Each row is a point on a tangle of strands that fork and nearly touch. The rows are in no order.
Two points are linked if the straight distance between their rows is under 113.
Q893: [ 20 -47  -5 -29  -7  22 -13   3  15 -46  11  14 -21  17 -47  53  -4   6
   6  29 -11   9  41   8]
Q934: [ 16  -5   9  22  29 -61   1  47   4  62 -15  18 -32 -30  19  14 -25  30
 -10  32 -21 -55  30   5]
Q574: [ 11  44  22 -17   2  21  12 -12  45  -5  -8 -14  44   5  59  26  -4  10
  -5  27  34   2 -61  13]
Q640: [-42  51  13 -32   7 -10 -26  15 -23 -46 -12  15   5  -1 -71 -45   9  -7
  34  14  19  30  24  21]
Q750: [ 32 -82 -27   2 -17  12   8  10 -25  16 -29  24 -19  33 -13   6   4   5
 -27 -27  -6  15  38  -9]
Q232: [-64  -7  35 -13  26  44  31  51   7 -38  37 -50   9 -19  60 -20  10 -12
   7  15 -29   9 -20   7]
Q16: [  0 -14  -9  12   2 -31 -11  23  49  12 -43  -4  35  39  57  39 -21  34
  -3 -35 -25  24   2  38]
Q158: [-52  13  10  14   9  37   8  16  27 -24  30 -64  32 -15  11   2  45  27
 -55 -17  -8   7 -15 -42]
Q777: [ 35 -83 -49  19  16 -17  -3 -17 -16  31   6   4 -35 -42 -19  27  -5 -15
  13  -4 -16  -5   1  -8]
Q445: [ -1   4  16 -19  -1  -1  19 -10 -16 -17 -34   7  -9  21  -1 -33  36 -13
  31  -1  26 -35 -13  52]
Q971: [ 15  24  -2 -17 -15  44  20  -3 -21 -43  22  -4 -17  -1  -6  12  38  -7
 -12   4  37 -12 -49 -12]
Q661: [  5   4  18 -10  -2  22   9 -14   0 -42 -20  23  11  39 -29  -5  35   4
   9  36  29 -40  26   5]
Q401: [-26   0   3 -16  -8  23  16 -34  46   8  17 -69  -1   2  28 -12  12 -16
 -20  -7  26   0 -32  32]
Q52: [ 37 -23  30  49  23 -30 -19  13 -28  35 -11   9   4 -22   4 -59 -32 -13
  81  13 -18 -18 -34  15]
Q633: [ -7  12 -21  17 -24  -6 -29 -11 -11 -26  54 -18   2 -15  24  32   2  24
 -31 -58 -28  35  25 -38]
Q141: [ 17 -72 -25  13   4  35  24 -10  -8  -5 -26  47 -22  29 -34  25 -18   1
 -16   8 -26  42  84 -17]
Q818: [  1  40 -27  -5   3 -20   6  -2 -57  12 -34  43  -4   7 -54  -7  19 -27
  55   1  -6 -13  23  -2]
Q782: [  1  22 -31  25 -16  45  14 -41 -23 -68  61  23 -10 -15 -24 -17  43  -7
 -28 -29  24  15  23 -13]
Q64: [-45 -15  -7  15  29 -26 -18  26  71  18 -32  -9  28  14  30  48 -25  20
 -26 -14 -35   1  30 -13]
Q548: [ 59 -16   7  30 -12  35   5  -5 -47  11  30  31   1  -1 -57 -26  -4  -1
  38   6 -42  -3  64 -12]
Q237: [ 30 -29  -2  25  -6 -30 -25 -20  35  -8 -20  22 -20  38  39  52 -37 -18
  -9 -21   2 -23  -5 -11]
Q297: [ 35 -18  22  -2 -29  19 -12   9 -29 -35  46  -3 -20  -4  14 -20 -17   5
  25 -22 -29  10 -36  21]
Q313: [ -6  26  21  31 -19  -3   6  17 -43   2  16 -18  19  27  15 -44  23  20
 -16 -26 -13 -15  -6 -30]
Q227: [ 11  25  -8 -15  17  45  24 -27   8 -82  -9  15   9 -19 -35  28  50   2
 -22  44  38  23 -27 -16]
Q792: [-10 -16  14   3  12   6  25  10   3   4  -6  36  13  20 -47 -47  -6 -18
  60  69  14 -29   5  44]
Q31: [-23  -6   5 -80 -15 -10 -26  -2  -1   7  12   2 -14 -43 -42  -5 -14  12
 -40  10  59  22 -16 -18]
Q291: [-18 -72 -26   5  -6 -49   4  15  -7  49   2 -17 -38 -10   1  -1 -16  -3
 -20  -3  -3 -20  -8 -21]
Q87: [-26  32 -13  17   1 -10  43   2  12  49 -17  11  38  35  21 -35  12   4
  33  26   8 -32 -35  37]
Q197: [ -5 -34 -26 -20  -3  16  25 -20  19  -4 -35  19  10  29   4  16  12   7
   1   9  21  -5 -29  44]
Q765: [ 34  -4  -4  23   5  20  -3 -45  24 -33 -25  60  -3  43   1  58 -17  -7
   2   6  -1 -13  25  -7]
Q513: [ 28   3  13  18 -33  15   1  -3 -61  -8  11  25  10  31 -34 -39   3  15
   1 -25 -18  -8  26 -14]
Q119: [-17  70  29 -10  12 -29  -4  63   3  19 -17  -2  40  15  41  12  -1  -3
  41  26   2 -24 -27 -16]
Q607: [ 53 -54  -5  49  12  43  10  -9 -30 -26   5  52 -20  11 -28   3  -8   0
  24  14 -58  21  76  -4]
Q406: [  5 -80 -22 -37   8  -6 -25  -6  19  -9  19  15 -37 -37 -70  19 -25   9
  23  31 -12   6  36  25]
Q414: [ 35 -24  12   6 -11  -4   1  37   4   9 -48  19  17  37  35  -2 -16  22
  29 -20 -25  10 -12  68]
Q704: [-29  14  46   3   8   4  12  48 -20  10  32 -52  15   1  55 -53   3  -8
  27  19 -28 -18 -20   4]
Q771: [-44  69  19  15  11 -30 -29   9   3  21 -15 -42  32 -13  -9 -46  16 -21
 -13 -13  36  20 -23 -55]
Q999: [-17  26 -50 -16 -19  12  16  -9  -5   1   7 -21  22 -32   0  41  24  38
 -47 -21  -1  42 -28 -43]
Q589: [-74   3   1 -19  19  21  19  42  28 -17  33 -60   6 -34  44   2   4   4
 -45   0  -3  43 -37  -9]
Q428: [  7  -4 -27   5  18 -59  -7   9  27  67 -25  40 -19  -8  14  42 -52   8
 -20  10   5 -25  22   3]
Q327: [ -7  27   5  -1 -22  26  -2 -29   7   3  34 -52   4  -7 -10 -40  22  11
 -15 -40 -20  -2 -16  40]
Q642: [-38  48  23  30   9  15  24   1  17   1 -17 -45  46  -6  25 -45  43  25
 -40  -4   0  20 -38 -12]
Q785: [ 10 -18 -11  18  22 -55 -26  32  47  53 -25   8  -7   2  35  57 -38   1
 -29 -15 -16  -8  66 -32]
Q63: [  7  79  25 -28  -8  16   6   7   3   8  -7  -2  31   3  13   9   5  -1
  30  20  18 -12 -38  26]
Q117: [ 19  11  47 -25 -20  18   2  23 -36   2  35 -30   1  -7  31 -66 -24 -16
  29   8  -5   6 -30  23]
Q604: [-29  77   8  31  -3 -27  -9  22 -44  -9  28 -17   6 -16  -5 -58  18  -4
  -4 -38   8  16 -14 -36]
Q812: [-24  45  27 -28   4 -25 -28  -9  -5 -14 -44  13   5  18 -19 -53  14 -32
  34  -3  55  -2  -5  29]
Q423: [-22 -26   7 -66  -1  31  -2 -28  24 -23  12  -1 -19 -11  24   2 -46 -33
   1  22  25  41 -36  54]
Q803: [-37  13   2 -37 -12 -40 -18  22  -6   7  17 -22 -12 -48   6  -1 -11  31
 -62  -7  39  29 -31 -43]
Q240: [  3 -55  10 -33  -1  -5 -11 -18  39  14  23  -8 -35 -17  44   7 -60 -44
   9  23  24   4 -36  25]
Q617: [ 10   5  25  47  11 -34   1  -1 -12   2  -4  -7 -17   3  31 -40   1 -23
  49   1 -16 -44 -42  17]
Q892: [ 79 -28   8  35  -3   2 -13  34 -17  27 -35  28   1  25   5 -10  -8   9
  33 -19 -41  -7  24  31]
Q878: [  2  37   2   1  -1  26  43   2 -28   3  34 -10 -36  -7 -13 -39  22 -39
  15  21  16 -23 -53  20]
Q390: [ 10  -2 -28 -27 -21  39  21 -47 -12  19 -16  18  38 -14 -20  50  13  30
 -37  -8  12  42  17 -47]
Q677: [ 58 -32  19  42  27   0 -14   6 -12  -5 -28  50   4  11 -25 -32 -17 -14
  73  20 -26 -16  12  31]
Q81: [-25  19  17 -18  17   7  18   7 -17  13  14  20 -14  -4 -27 -65 -15 -66
  48  52  34  -4 -35  25]
Q692: [-13   4  12 -47   5  20   7 -35  42 -21 -11  -5  19   6  81   5 -36 -22
 -17  23  53  34 -44  37]
Q496: [ 26 -60 -19  -8  17   3 -18  -5  52 -17 -21  50 -13  36 -25  49 -32  -5
   7  28  13  -6  53  19]
Q305: [ 15  49 -24  18 -23  18 -20 -25 -17 -50  51 -13  10 -31  13   9  52  21
 -39 -54  25  34  -5 -16]
Q802: [ 15 -42 -34  15  13 -41  14 -19 -43  57  -2  49 -53 -52 -35   9 -38  -9
  -7   1 -23  -4  42 -23]
Q25: [-45  11  17  15  26 -12  11   6  -7 -37 -13  23  -6  41 -47 -41  16  -4
  32  79  22 -16  32   5]
Q280: [-21  -6 -48 -15 -11  -1  15  -3   2  11 -29  -2   7   3   4  49   3  21
 -15 -15 -16  23 -28  14]
Q954: [-46  10   8  26  -3   8  46   1  20   9 -19 -23  29  37  51 -21  13  15
 -16  13  -2   3 -58   9]
Q978: [  6  44   3  -2 -12  12   3 -13  -3  23 -11 -41  48  12  17  36  26  31
  -9 -20 -18 -19  25 -10]
Q193: [ -3 -18 -35 -30   6 -32  -8 -11  50  17 -30  56 -11   3 -16  54 -40  -2
  -8  19  37  -7  11  17]
Q616: [-20 -57  -4   5  -5 -19   2  26  14  23  15 -59  -7  10  21  16  14   7
 -21 -26 -10 -27  13 -28]
Q857: [  6 -25 -19 -58 -21   9 -21 -10  -3   7  -7   9   0  -8 -32  48  -3  19
 -34   4  37  12  11 -36]
Q931: [-16  60  22 -17  -3  40  -9 -27   0 -47  17   2  18  -5 -63 -46  28   9
   1  11  19  16  12  29]
Q258: [ 45 -15 -16  13 -18   3 -16  17 -11  12  24 -19 -14   4  17  53 -10   9
  -7 -44 -45   4  22 -19]
Q721: [-11 -22   8  30 -12  -1  26  48 -28 -23  49 -47 -13  -6  40 -33  30  10
   7 -22 -32 -12 -22 -16]
Q915: [-13  34 -17  15   7 -50 -17   4 -27  22  -2   2 -16  -3 -25 -34  -5 -41
  60 -14 -14 -19 -24   0]
Q303: [ -1   9 -27 -16   5  33 -11 -36  26 -69   9  32  -1 -34 -49  34   4   9
 -48  24  22  65 -23 -28]
Q851: [-20 -10   5  -6   4   7   1  21  29   3  -7 -60  36  14  25  56  39  17
 -24 -23 -15 -28  43 -37]
Q516: [  8  65  -9  -4 -15  24  -5 -46 -12  11  21 -18   9  -2 -52 -28  27  -7
   5 -24 -10 -23  19  16]
Q531: [  7  61  24  17   3 -18 -30 -36 -14  23 -24 -14  30   6 -20 -33  37 -20
 -11 -11  42 -25  10 -50]
Q50: [ 41   0   1  33  25 -49   5   5 -38  65  -9  32 -52 -63   7   8 -27  18
  -7   3 -40 -27  55   1]
Q163: [ 42 -26 -16   3  12 -39 -36  22   9  45   2 -17 -35 -34  14  61 -33  -6
   1 -32 -42   3  57 -22]
Q340: [ 43 -43  22  26 -12 -14 -30 -38   5 -25 -11   3 -27  30   2  -8  -7 -18
   4 -37 -12 -28  17  15]
Q955: [ 10 -41  -6  -7 -19   3 -19 -16   8 -15  32  -1 -45  -3   7   5 -36 -16
 -12  -4   0  11 -45  -7]
Q542: [ 25  32  -4  10 -23  20  11 -57 -12  25 -21   6  20  20 -10  21  19   7
   2 -31 -23 -12  50   8]
Q895: [-75   6  16 -15  27 -21  -7  36  32  -9   9 -19  10 -42  24  15 -14  16
 -52  16   8  20 -33 -62]

A fork is a point with three links, a tip a point with one. Leave the first point through the second and follow the links. Name the first fork or tip that comes.
Q119, Q63 | Q704
Q428, Q934 | Q516
Q818, Q915 | Q785
Q542, Q978 | Q428
Q445, Q197 | Q589

A fork is a point with three links. Follow the links from the first point to the second and name the forks in between, in order.
Q428, Q857 | Q516 > Q445
Q785, Q232 | Q428 > Q516 > Q445 > Q589
Q892, Q642 | Q785 > Q428 > Q516 > Q445 > Q589
Q232, Q197 | Q589
Q642, Q931 | Q589 > Q445
